Points, in no order, along strands that fork and pass close to each other.
Two points are linked if the straight distance between their rows is under 32.4. Some points are linked to none.
pafi: [ 11 -23 -45  20  11  26  28  25  57]
mig: [ 52  -7 -17   2  37  29   8   7 -15]
mase: [ -9  15  60   5 -10 -11  13   6 -19]
zim: [-15  10  33  -6 -13  -9 -13  -3  17]
fep: [ 52 -19 -15  -6  26  56   8  14  28]
guvom: [ 32  -8 -43  17  25  23  23  -1 -20]
luku: [-15  10 -22  14   3 -35  -2   5  66]
sav: [-46 -12 -18 -12 -31   0 -22 -17 -38]
Vurum: [ 19 -21 -49  13   8  36  26  16  49]
fub: [  8   7 -18 -18   2 -14 -27 -27  18]
lozok: [ -7   6 -36  41  15 -16  33  19  32]
Ton: [-20   4  45  -2 -18  -8   6   1 -29]
Leno: [ 15  24  32  28  18 -12  35   7 -30]
rere: [-36  11 -14  17 -22 -34   6  -6  38]
nusak: [-53 -14  -5 -14 -25   5 -36  -2  -4]
mut: [-44  15   2  23 -27 -30  22  -8   8]
letom: [-24  -6  52 -15 -19   6 -17  14 -17]
dabe: [  8  -7 -42  19  24   1   6  23  65]
zav: [ 22   2   9 -31   2  -7 -32 -19   8]
sekip: [ -4  27  34  23   8 -15  21  11  11]
Rik: [-32 -11  18 -24 -22   8 -42  -1  18]
tuzis: [-17 -17  23 -30 -20   3 -23   5 -45]
tuget: [-21  19 -13  15 -17 -28  14 -19  -7]
Zilin: [ 42 -26 -44  -3  11  54  19   2  30]
Tedum: [ 47   2  -7   3  33   7  16   5 -40]
Kegid: [ 35  -7 -42  17  24  23  31  -3 -40]
Netu: [ 45  -2  -8  13  36  23  20  11 -20]
vener: [ 11   4  23 -24  -4  -8 -26 -12   8]
kup: [ 25  21  18  26  24  -9  33   7 -40]
zez: [ 33   2 -49   5  25   1   7 -21 -35]
ganar: [-22 -11  30 -30 -15   9 -43  -2  23]
larov: [17 19 56  3 11 -7  7 11  2]
baguk: [-37  13  -3  10 -25 -23   5 -16   3]
vop: [ 31 -24 -50   6   8  47  21   4  37]
Gizod: [ -3  21 -30  29   5 -23  31 -19 -31]
koza: [ 54 -26 -27  -7  21  57  10   5  20]
bib: [-44   3 -15  -1 -31 -17  -7 -22  -4]
novu: [-27 -24  22 -31 -13  12 -40  20 -40]
pem: [-17  20 -19  21 -14 -28  25 -24 -27]
mudi: [ -9 -12   8 -33 -29 -12 -10 -10 -66]
Mogu: [ 36  11   5  16  32   2  25   7 -45]
Muv: [-48  11 -10  19 -30 -36  13  -5  29]
dag: [ 41  -4 -36  11  27  15  28  -5 -53]
non: [-29 -14  44 -26 -15  13 -35  16  -8]
Gesod: [-10  -5  41 -30  -9   5 -39  -1  31]
kabe: [ 56 -13 -30  -6  32  31   3   2 -15]
Zuto: [-44  -7 -14  -7 -34  -9 -12 -24 -28]
mepip: [ -4  23  29  20   6 -17  10  11  28]
Rinum: [-29   9 -16  14 -12 -38   2  -1  55]
bunu: [ 25   9  60 -21   7   0 -18   8   5]
Mebud: [  4  15 -55  27  10 -19  25 -24 -25]
pipu: [  5 -17 -46  22  19  10  23  29  66]
fut: [-36   1   8  -8 -27 -11 -23  -6  43]
purek: [  6  18  60   2   4 -11  12   8 -13]
peleg: [-17  19  24  10 -10 -18   3   1  23]
kisan: [ -6   9 -29  19  11 -27   4  10  59]
nadus: [-57 -17 -13 -11 -24   3 -32  -7 -19]
Pel: [  7  26  36  24  13 -13  24  10 -12]
Mis: [ -5   8  28 -16 -10  -6 -19  -7  12]
fivup: [ -5  -5  15 -20 -24 -14   0 -13 -64]
Tobib: [ 51 -22 -46  -1  22  43  12  -3 -11]
pozig: [ -2   2 -40  23  20 -13   7  17  63]
zope: [-19 -19   5 -35 -26  -2 -27  -3 -51]
padu: [-30 -18  32 -28 -15  11 -44  12 -21]
nanis: [-45 -10   9 -16 -24   6 -35  -5   6]
Sufub: [ 24   3  57 -32   5   0 -28   4  13]
goz: [-20   0  43 -14 -20  -1  -8   3 -20]
Nipuv: [ 21   9 -45  16  17 -13  20 -22 -38]
liv: [ 38 -13 -53   7  22  33  17  -6 -13]
ruter: [  8  -1  48 -33  -5   0 -38  -2  26]
zis: [25 15 58 -9 15 -4 -6 11  6]

A fork is a point with three links, a tip a point with one. Leave the first point through the second and follow the links. Name the first fork or tip that comes.
Nipuv, Mebud -> baguk
non, padu -> fivup
mig, kabe -> dag
Gizod, Mebud -> zez
vop, Zilin -> fep
Pel, sekip -> zav

Name the points in between on the shortest way along the links from the first point to the second, in order.
mase, novu -> Ton, goz, letom, non, padu
zez, pem -> Nipuv, Mebud, Gizod
fep, pipu -> koza, Zilin, vop, Vurum, pafi
Ton, Sufub -> mase, purek, larov, zis, bunu
